Each row is a point on a landscape with many valleys, with its height.
A ball rolls from a point to whichever of its 5 nearest points has the largest drop for the distance, and stops where none of them is lower. Distance is the straight distance between rows; heights are no part of it.
(23) height 417: -.13; .00; .15; -.21; -.31; -.36; -.02; -.35; .18; .01; -.05; -.02; -.24; -.33; -.10; -.04; .14; .25; .78; .01; .19
(797) height 315: -.01; -.07; -.22; -.10; .02; .12; -.11; .05; -.07; -.20; -.16; .05; -.09; -.30; -.14; -.11; .15; .04; .09; -.01; .15
(1187) height 241: -.37; .40; -.08; -.08; .53; .44; .21; -.34; .14; -.25; .42; .01; -.05; .16; -.32; -.08; .31; -.15; -.31; -.08; -.14
(1191) height 29: .22; -.32; .10; .22; .19; .18; -.09; .06; -.13; -.07; -.06; .01; .23; -.08; .25; -.18; -.05; .00; -.24; -.11; .25
(662) height 219: -.08; .01; -.31; -.18; -.07; -.04; -.18; -.11; .01; -.18; -.02; -.19; -.34; -.28; -.18; -.02; .16; .07; .41; .02; .25
(173) height 383: .21; .30; .17; .00; .02; .61; -.16; -.18; -.03; .29; .12; .14; .11; .28; .49; -.29; -.35; -.13; -.59; .36; -.06
(1322) height 292: -.14; -.12; -.09; -.02; -.03; .04; -.09; -.26; -.03; -.13; -.03; -.14; -.26; -.41; -.10; -.10; .04; .15; .45; .01; .31
(838) height 676: .14; .09; .11; .14; .10; .42; -.13; .25; .18; .06; .16; -.08; .14; .25; .21; .20; -.13; -.14; -.82; -.02; .07
(819) height 162: -.23; .10; -.32; -.17; .01; -.26; -.10; .08; .05; -.10; -.01; -.18; -.23; .07; -.21; .07; .12; -.26; .11; .02; -.06
(1312) height 437: .17; .34; .22; .03; -.03; .58; -.19; -.12; .02; .41; .08; .15; .02; .27; .59; -.38; -.52; -.24; -.66; .25; .02
(1392) height 306: .11; .19; .00; -.09; .00; .53; -.14; -.12; -.27; -.13; -.16; -.06; .10; -.13; -.11; -.19; -.01; .16; -.07; .15; .08
(421) height 333: .23; -.17; .04; .00; -.10; -.58; .13; .12; .18; .07; .00; .08; .28; .05; .13; .16; .03; -.07; .43; .03; -.12
(777) height 449: -.10; .26; .21; .07; .01; .37; .00; -.06; -.14; -.10; .00; .05; .08; .10; -.19; .01; -.01; -.15; -.38; -.01; -.17
(247) height 221: .00; -.27; -.03; .18; -.08; .04; -.12; -.11; -.35; -.03; -.27; .09; .10; -.28; .03; -.23; -.03; .13; .24; -.12; .25
(956) height 343: .05; -.15; -.40; -.10; .00; -.12; -.11; .17; .03; -.17; .03; .06; -.11; -.10; -.12; -.09; -.03; -.20; .02; -.03; .02
(780) height 336: .26; -.28; .24; .23; .21; .34; -.19; .09; -.11; .07; -.34; .05; .36; -.19; .42; -.45; -.12; .21; -.26; .07; .14
(215) height 508: .16; -.09; .13; .02; .10; .46; -.31; -.09; .07; -.01; -.10; .06; .13; .10; .26; -.14; -.18; .09; -.50; .22; -.02
(251) height 406: -.06; -.15; -.38; -.01; .14; -.19; -.01; .29; .10; -.08; .02; .07; -.15; .18; -.07; .11; -.08; -.18; -.27; -.05; .00
(109) height 244: .20; -.31; .23; .33; .07; .18; -.10; .08; -.21; .19; -.24; .01; .20; -.12; .45; -.21; -.08; .10; -.03; -.16; .09
(1121) height 356: -.19; .30; .13; -.04; .10; .30; .17; -.02; -.18; -.27; .07; .11; -.06; .05; -.25; .10; .17; -.18; -.15; .02; -.08
(732) height 363: .13; -.28; .12; .07; -.32; -.23; .24; -.13; -.28; .28; -.10; .07; -.04; -.18; .11; -.09; .00; .42; .31; -.05; .05
(840) height 516: .15; .11; .03; .12; .04; .51; -.08; .07; -.07; -.02; .03; .00; .17; .17; .12; -.04; -.17; .12; -.51; .19; -.05
(436) height 169: .11; -.34; .02; .21; .10; .10; -.07; .09; .00; -.12; -.15; .07; .05; -.19; .12; -.23; -.06; .08; .03; -.01; .31
(499) height 348: -.06; .38; .27; -.04; .03; .48; -.08; -.25; -.24; -.02; .07; .09; .09; .25; .09; -.09; -.05; -.14; -.43; .14; -.18
(1167) height 225: -.16; .18; -.27; -.27; .03; -.16; .00; -.03; .08; .00; -.02; -.16; -.36; -.08; -.29; .16; -.06; -.19; .36; .07; .01
(70) height 237: -.21; .08; -.31; -.35; -.15; -.21; -.11; -.25; -.05; -.07; .06; -.21; -.40; -.22; -.18; .07; .10; .06; .53; .08; .11
(328) height 542: .08; -.36; -.17; .22; .30; -.19; -.12; .14; .15; -.06; .16; .06; .07; .05; .17; .08; -.10; -.18; -.22; -.15; .15
(296) height 448: .09; -.34; .18; .16; -.30; .02; .06; -.18; -.42; .34; -.21; .02; .00; -.12; .12; -.38; .02; .37; .29; -.04; .07
(1409) height 419: -.19; -.11; .11; -.12; -.22; -.22; .12; -.39; -.03; -.02; -.02; -.06; -.30; -.33; -.09; -.08; .11; .28; .69; .03; .27
(1058) height 404: .03; -.12; -.30; -.16; -.11; -.50; -.03; -.01; .31; .08; .03; .04; .05; .09; -.01; .03; .01; -.06; .41; .07; -.06
(618) height 467: .22; .29; .29; .12; .03; .46; -.29; -.29; .08; .29; -.01; .13; .11; .26; .38; -.42; -.34; .04; -.47; .31; .06
(584) height 243: -.28; .23; -.15; -.06; -.02; -.05; .04; .13; -.16; -.27; .00; -.22; -.24; -.11; -.26; .07; .02; -.08; .09; .12; -.09
(189) height 159: .40; -.40; .19; .16; -.07; -.20; .18; .09; -.36; .30; .06; -.08; .04; -.07; .29; .00; -.19; .21; -.12; -.26; .09
(1117) height 332: -.20; .13; .04; -.01; .14; .21; .26; -.07; .36; -.16; .27; .34; .22; .46; -.17; .15; .19; -.37; -.49; -.08; -.23
(1379) height 443: -.04; -.12; .16; -.18; -.32; -.58; .00; .28; .26; .22; -.46; -.23; .24; .05; .01; .32; -.03; .18; .71; .10; -.21
(145) height 426: -.01; .15; .23; -.01; .08; .42; -.01; .00; -.07; -.01; .03; .02; .14; .26; .02; .02; -.04; -.10; -.53; .00; -.20
(906) height 606: -.09; -.11; .37; -.08; -.26; -.27; .10; -.32; -.40; .24; -.16; .02; -.10; -.23; -.13; -.19; .00; .40; .58; .03; .25
(1045) height 234: -.29; .20; .00; -.11; .27; .26; .09; -.17; .11; -.22; .28; .17; .19; .18; -.20; .03; .14; -.29; -.39; -.10; -.16
(550) height 349: -.07; -.04; -.39; .11; .05; -.15; -.01; .29; .16; .04; .06; -.02; -.06; .26; -.13; .26; -.16; -.31; -.09; -.07; -.20
(907) height 442: -.14; .39; .23; .02; .12; .42; -.10; -.25; -.26; -.16; .09; -.01; .02; .06; -.26; -.05; .04; -.09; -.14; .06; -.15
(737) height 525: .32; -.42; .16; -.08; -.41; -.31; .21; .00; -.25; .33; -.29; .01; .08; -.28; -.06; -.18; -.08; .69; .16; .07; .04
(1093) height 416: .06; -.16; .15; .00; -.35; -.30; .22; -.04; -.10; .15; -.23; .06; -.07; -.16; .01; -.03; .09; .35; .34; -.07; .03
(1223) height 238: .08; -.35; -.17; .04; .09; -.15; .01; .00; -.04; -.21; .01; .04; -.01; -.15; .08; -.18; -.01; .04; .00; .01; .17
(1182) height 257: .13; -.31; .16; .22; .08; .23; -.20; -.09; -.27; .05; -.33; .07; .25; -.08; .19; -.40; -.07; .10; .04; .00; .14
(471) height 318: -.10; .17; -.42; -.36; -.01; -.44; -.06; .00; .22; .21; .05; -.17; .04; .29; -.11; .26; .11; -.14; .33; .03; -.16
(483) height 254: -.29; .38; -.08; -.09; .31; .30; .23; -.22; .09; -.29; .34; .08; -.01; .01; -.32; -.04; .27; -.20; -.16; .00; -.21
(284) height 379: -.29; -.01; -.17; -.20; -.04; -.09; .07; -.34; .07; -.15; .05; -.30; -.62; -.38; -.18; -.04; -.04; .23; .65; .09; .20
(294) height 431: -.14; .13; -.14; -.47; -.12; -.41; -.19; -.19; .48; .03; -.07; -.18; .02; -.17; -.07; .27; .26; .18; .77; .01; -.12
(364) height 163: .25; -.41; .10; .36; .01; -.22; -.03; -.03; -.16; .14; .00; -.02; .12; .00; .26; .01; -.11; -.15; -.01; -.16; .10
(10) height 393: -.23; .42; .00; .07; .07; .33; .08; -.07; -.24; -.19; .17; .04; -.16; -.08; -.32; .02; .03; .13; -.08; .10; -.17
(1311) height 521: .03; -.17; .23; -.14; -.41; -.49; .13; -.19; -.15; .08; -.20; .00; -.03; -.20; .04; .00; .10; .32; .53; .03; .06
(127) height 226: -.34; .31; -.31; -.31; .02; -.38; -.09; .24; .01; -.06; .02; -.18; -.23; .26; -.08; .22; -.02; -.36; .18; .07; -.30
(321) height 534: .27; .07; .30; .22; .10; .53; -.19; .00; .20; .12; -.04; .08; .24; .12; .52; -.32; -.38; .07; -.55; .19; .19
(217) height 466: .16; .13; .19; .11; -.01; .61; -.31; -.18; -.04; -.03; -.19; .07; .27; .06; .14; -.21; -.19; .20; -.39; .20; .01
(1386) height 324: -.38; .14; -.24; -.35; .02; -.07; -.01; -.26; .10; -.18; .13; -.40; -.54; -.14; -.12; .16; -.07; .15; .55; .05; .01
(1237) height 335: -.28; .36; -.12; -.09; .27; -.03; .19; .14; .34; -.29; .27; .23; .10; .24; -.29; .08; .29; -.32; -.28; -.04; -.19
(244) height 170: .20; -.40; .24; .30; -.10; .01; .10; -.05; -.37; .35; -.17; -.02; .13; .01; .24; -.13; -.10; .19; -.03; -.15; .00
(831) height 463: .28; -.20; -.05; -.06; -.38; -.58; .19; .27; -.06; .22; -.28; -.03; -.14; -.23; -.01; -.04; -.08; .56; .31; -.06; -.04
(457) height 396: -.10; .02; -.03; -.43; -.14; -.28; -.07; -.31; .20; -.14; .01; -.13; -.20; -.27; -.09; .14; .16; .16; .69; .02; -.05
(48) height 368: -.14; .19; -.24; .13; .20; -.01; .10; .39; .16; -.10; .14; .03; .07; .28; -.16; .28; -.13; -.38; -.29; -.17; -.30
(766) height 543: .24; -.01; .00; .09; .12; .32; -.19; .13; .04; .00; -.06; -.02; .12; .15; .28; .03; -.09; -.04; -.54; .13; .12
(119) height 293: .25; -.11; .13; .07; -.14; -.38; .19; .08; .04; .11; .12; .14; .18; .02; .05; .11; .01; .05; .35; -.02; -.06
(765) height 341: .29; -.28; -.07; .19; .06; -.47; .18; .10; .06; .10; .17; -.01; .09; .11; .10; .20; .01; -.06; .15; -.21; .05
(455) height 217: -.40; .34; -.14; -.12; .08; .10; .14; .04; -.09; -.25; .01; -.26; -.51; -.27; -.32; .21; .06; .14; .43; .15; -.09
(413) height 283: .34; -.38; .20; .28; .19; -.10; -.11; .16; -.04; .15; .25; .01; .28; .03; .41; .04; -.02; -.22; -.23; -.39; .20
(845) height 432: .40; -.32; .23; .20; .24; .08; -.13; .30; .11; .13; .14; -.13; .28; .01; .41; .06; -.19; -.20; -.52; -.20; .23
(882) height 359: -.08; -.05; -.07; -.18; -.12; -.27; -.06; -.28; .04; -.05; -.01; -.07; -.24; -.28; -.04; -.03; .08; .09; .52; -.02; .26
(297) height 326: -.16; .09; -.14; -.02; -.04; .29; -.14; -.09; -.21; -.24; -.02; -.10; -.37; -.32; -.38; .01; -.02; .17; .10; .07; .11
(1068) height 267: -.25; .34; .25; .05; .19; .48; .00; -.21; .05; -.01; .17; .19; .14; .32; .12; -.11; .14; -.36; -.47; -.04; -.27
(464) height 427: .20; -.35; -.28; .06; .15; -.29; -.08; .10; .09; .06; .15; .06; .00; .25; .10; .11; -.11; -.23; .06; -.07; .03
(536) height 91: -.19; .09; -.27; -.26; -.05; .11; .05; -.07; -.05; -.23; .00; -.27; -.40; -.24; -.39; .01; .04; .02; .43; .20; .06
(28) height 294: .21; -.16; .03; .11; -.24; -.50; .22; .25; .03; .19; -.13; .01; .04; -.15; .03; .20; .02; .20; .40; -.06; .01
(511) height 192: .18; -.32; .21; .22; .15; .08; -.01; .03; -.18; .14; .00; -.06; .13; -.10; .42; -.18; -.14; .06; -.18; -.16; .19
(6) height 338: -.10; .13; -.06; .03; .00; .19; -.09; .01; -.21; -.28; -.08; -.03; -.18; -.15; -.34; -.07; .01; .04; -.07; .05; -.01
(696) height 352: .06; -.17; -.41; .02; .07; -.33; -.03; .07; .12; -.10; -.07; -.02; .01; .02; .04; -.06; .11; -.23; .13; .01; -.05
(1373) height 220: .09; -.15; .00; .11; .09; .26; -.20; -.20; -.26; -.13; -.20; .04; .03; -.24; .04; -.34; -.08; .25; .09; .09; .26
(1350) height 201: .48; -.29; .29; .25; -.18; -.36; .12; .25; -.23; .27; .08; -.01; .10; .01; .15; .11; -.05; .23; .00; -.26; .02
(450) height 264: -.17; -.03; -.32; -.06; .03; -.02; -.10; .13; -.15; -.17; -.01; -.06; -.15; -.07; -.21; .02; .02; -.13; -.07; .04; -.02
(570) height 344: .08; -.19; -.08; .03; -.08; -.32; .13; -.04; -.03; .08; -.12; -.03; .00; .01; .04; -.06; .17; -.04; .31; .01; .02
(363) height 430: .00; -.18; .07; -.01; -.33; -.24; .04; -.32; -.14; .06; -.09; .07; -.16; -.27; .00; -.19; .05; .05; .58; .02; .26
(709) height 395: -.20; .24; .24; .12; .11; .30; .16; .09; .24; -.05; .12; .20; .26; .43; -.05; .11; .08; -.39; -.55; -.01; -.29
(214) height 256: -.46; .38; -.18; -.12; .20; -.28; .04; .40; .20; -.10; .02; .08; -.05; .21; -.28; .11; .07; -.40; .03; -.01; -.20
(557) height 392: .02; -.06; -.11; -.03; .06; .16; -.09; .10; -.09; -.12; -.06; -.07; .02; .04; -.18; -.08; -.02; -.02; -.22; .06; -.07
(1150) height 486: -.10; .07; -.26; .18; .21; -.02; .01; .44; .10; .06; .23; -.03; .05; .26; -.09; .30; -.15; -.35; -.43; -.25; -.19
(1272) height 538: -.19; .12; -.06; .21; .14; .10; .09; .44; .30; .04; .21; .18; .21; .42; -.06; .40; .02; -.35; -.56; -.18; -.25
(175) height 334: -.19; .24; -.01; .00; .09; .16; .21; .14; .11; -.15; .06; .16; .11; .31; -.27; .17; .20; -.29; -.34; -.02; -.24
(448) height 473: .02; .04; .11; -.20; -.21; -.59; .01; .07; .37; .01; -.14; -.11; .15; -.01; .04; .32; .21; .28; .67; .07; -.13
(1189) height 421: .34; -.47; .04; .09; -.25; -.38; .06; .35; -.05; .39; -.10; -.05; .06; -.35; .17; .06; -.12; .65; .00; -.10; .20
(1152) height 575: -.04; -.21; .13; .06; -.30; -.11; .07; -.23; -.54; .31; -.30; .10; .01; -.35; -.04; -.30; -.14; .55; .32; -.08; .28
(293) height 301: .12; -.21; .28; .35; .19; .33; -.33; -.12; -.23; .14; -.31; -.03; .16; -.19; .42; -.41; -.09; .18; .06; -.07; .18
(1124) height 524: .29; -.08; .28; .24; .14; .31; -.13; .14; .16; .05; .09; -.01; .29; .01; .46; .02; -.13; -.01; -.51; -.02; .19
(984) height 232: -.23; .33; -.03; -.19; .32; .48; .11; -.28; .17; -.22; .34; .07; -.15; .30; -.25; -.03; .37; -.27; -.37; -.16; -.13
(280) height 281: -.23; .24; -.20; .02; .14; -.10; -.03; .33; .04; -.16; -.04; .06; -.05; .15; -.22; .24; .13; -.24; -.08; -.03; -.22
(236) height 381: .03; -.10; -.35; .06; .10; .04; -.06; .15; .03; -.16; -.09; .06; -.04; .02; -.03; -.01; -.03; -.10; -.08; -.01; .01
(299) height 266: -.43; .43; -.12; -.18; .45; .61; -.01; -.37; .12; -.18; .39; -.14; -.13; .21; -.20; -.13; .31; -.24; -.56; -.11; .03
(1352) height 245: .60; -.32; .14; .20; -.16; -.44; .23; .26; -.10; .31; -.07; -.08; .02; -.22; .07; .05; -.14; .28; .04; -.23; -.06
(597) height 331: .26; -.28; .05; .17; .18; .25; -.12; .10; .08; -.02; .03; -.06; .11; .07; .34; -.07; -.03; -.09; -.29; .00; .15
(1028) height 405: -.01; -.11; -.17; -.22; -.14; -.45; -.05; -.15; .21; .09; -.01; -.03; -.06; .03; -.08; .01; .09; -.03; .53; .07; .10
(939) height 287: -.19; .32; -.05; -.16; .31; .24; .07; -.12; .36; -.16; .32; .26; .02; .43; -.23; .06; .32; -.38; -.44; -.10; -.15
(1098) height 259: -.24; .23; -.42; -.19; .17; -.38; -.04; .27; .15; .06; .06; -.11; -.03; .30; -.10; .25; -.02; -.24; .15; -.03; -.16
(274) height 373: .10; -.07; .11; -.14; -.38; -.63; .06; .24; .06; .16; -.42; -.05; .15; -.10; -.03; .21; .01; .29; .49; .02; -.09
(642) height 456: .04; -.17; .21; -.11; -.31; -.44; .08; -.13; .05; .02; -.13; .08; -.07; -.21; -.02; .01; .07; .18; .58; .06; .05
(167) height 347: -.36; .45; .13; .03; .24; .31; .26; -.12; .04; -.28; .17; -.01; -.07; -.06; -.37; .11; .19; .01; .16; .22; -.05
(622) height 376: .08; .12; .02; .03; -.03; .44; -.35; -.07; -.15; .00; -.11; .00; .20; -.10; -.05; -.25; -.16; .13; -.31; .19; -.02
(779) height 584: -.04; .07; -.06; .21; .05; .27; .05; .23; .08; -.02; .17; .04; .07; .30; -.05; .21; -.05; -.32; -.68; -.15; -.26
(176) height 440: .03; .15; -.16; -.38; -.07; -.56; -.11; -.04; .44; .10; -.10; -.13; .14; .05; -.03; .20; .07; .07; .62; .07; -.16
(349) height 313: -.23; .16; -.27; -.49; -.03; -.32; -.15; -.14; .22; .08; .03; -.31; -.23; .03; -.16; .14; .10; .01; .55; .06; -.07
(573) height 441: .21; .05; .19; .22; .10; .48; -.29; -.11; .05; -.01; -.19; .00; .22; -.05; .33; -.41; -.19; .14; -.30; .16; .12
(1317) height 579: .27; -.23; .02; .14; .19; .14; -.21; .32; .15; .03; .17; -.06; .17; .11; .35; .18; -.17; -.21; -.51; -.16; .15
(978) height 250: .30; -.22; .09; .11; -.23; -.49; .20; .20; -.01; .29; -.06; .12; .09; -.08; .09; .08; -.11; .10; .24; -.11; .02
(162) height 337: -.14; .26; -.06; .12; .06; .12; -.01; .10; -.05; -.20; -.06; .05; -.06; .05; -.28; .11; -.01; -.28; -.15; .03; -.20
(724) height 87: .21; -.34; .11; .32; .04; -.14; .20; -.04; -.21; .19; -.02; -.01; .00; -.03; .28; .04; -.08; .06; .09; -.12; .13
(969) height 504: -.02; -.04; -.29; .05; .05; -.03; -.13; .24; .03; -.04; -.06; -.04; -.06; .16; -.01; .19; -.16; -.17; -.40; -.02; -.08
(854) height 303: -.33; .29; -.10; .00; .12; -.02; .07; .26; .05; -.32; .07; .17; .01; .11; -.24; .16; .20; -.22; -.13; -.04; -.22
(1280) height 185: -.27; .25; .16; -.08; .34; .43; .05; -.41; -.01; -.16; .33; .04; .09; .21; -.12; -.01; .21; -.26; -.33; -.03; -.05
(505) height 218: .01; .39; .23; -.07; -.02; .45; -.19; -.14; -.19; .12; .08; .04; .12; .31; .28; -.17; -.13; -.02; -.58; .18; -.17
(1064) height 382: .14; -.06; .12; -.06; -.43; -.52; .19; -.05; .15; .13; -.20; -.04; -.02; -.07; -.01; .19; .09; .34; .56; -.02; .02
(345) height 249: .35; -.40; .16; .15; -.35; -.18; .23; .03; -.36; .29; -.15; -.09; .07; -.06; .18; -.06; -.10; .42; .10; -.11; .14
(697) height 394: -.10; -.17; -.15; -.16; -.24; -.29; .10; -.21; .02; -.03; -.01; -.01; -.11; -.13; -.05; -.05; .11; -.06; .51; .06; .11
(1220) height 308: .30; -.31; .02; .13; -.20; -.21; .28; -.05; -.17; .24; -.16; .13; .01; -.08; .14; -.13; .10; .23; .29; -.08; .03
(943) height 325: -.25; .01; -.06; -.32; -.19; -.24; -.03; -.27; .11; -.01; .12; -.14; -.35; -.26; -.09; .08; .11; .21; .70; -.01; .18
(944) height 279: -.24; .25; .24; .03; .10; .17; .20; -.17; .07; -.28; .23; .26; .17; .22; -.28; .04; .16; -.34; -.35; -.03; -.21
(255) height 297: -.37; .41; .02; .00; .17; .09; .24; -.08; .09; -.35; .19; .09; -.07; -.05; -.41; .10; .25; -.16; -.02; -.03; -.16
(683) height 480: .00; -.26; .15; -.06; -.24; -.12; .18; -.25; -.31; .06; -.22; .06; -.16; -.30; -.09; -.25; -.01; .21; .48; .07; .26
(771) height 358: -.10; .22; .25; -.01; .00; .46; .02; -.17; .05; .09; .24; .16; .13; .37; .32; .10; -.04; -.33; -.59; .05; -.27
(572) height 239: -.32; .15; -.14; -.09; -.05; .08; -.11; .10; -.18; -.24; -.05; -.09; -.40; -.16; -.25; .17; .03; -.10; .14; .11; .06
(148) height 269: .19; -.12; -.11; .02; .11; .29; -.14; -.08; -.20; -.12; -.20; .04; .10; -.16; .02; -.22; -.08; .11; -.11; .07; .04
(932) height 557: .48; -.45; .10; -.02; -.34; -.52; .10; .35; .08; .24; -.25; .03; .04; -.26; .01; -.05; -.01; .61; .12; .08; .08
(423) height 603: .35; .08; .21; .10; -.02; .48; -.15; .04; .13; .15; .15; .02; .20; .12; .48; -.05; -.21; .01; -.75; .12; .11
(31) height 632: .39; .11; .26; .02; .00; .38; -.20; .22; .23; .24; .30; .03; .19; .09; .49; .04; -.18; -.05; -.84; .10; .18
(1032) height 258: .01; .05; -.44; -.14; -.03; -.34; .00; .17; .11; -.01; .08; .03; -.16; .23; -.11; .09; -.09; -.28; .03; -.08; -.16
(1061) height 314: -.22; .30; -.05; .05; .12; -.03; .20; .32; .30; -.19; .05; .17; .12; .26; -.33; .20; .13; -.39; -.29; -.13; -.23
(207) height 284: -.48; .37; .04; .01; .02; .16; .20; .00; -.11; -.19; .13; -.10; -.32; -.29; -.38; .20; .09; .05; .24; .11; -.08

Where does a ball stop that starts at each point below?
(448) | (724)
(840) | (1191)
(779) | (819)
(363) | (536)
(31) | (1191)
(697) | (724)
(10) | (536)
(217) | (1191)
(1272) | (819)
(215) | (1191)
(294) | (536)
(1409) | (536)
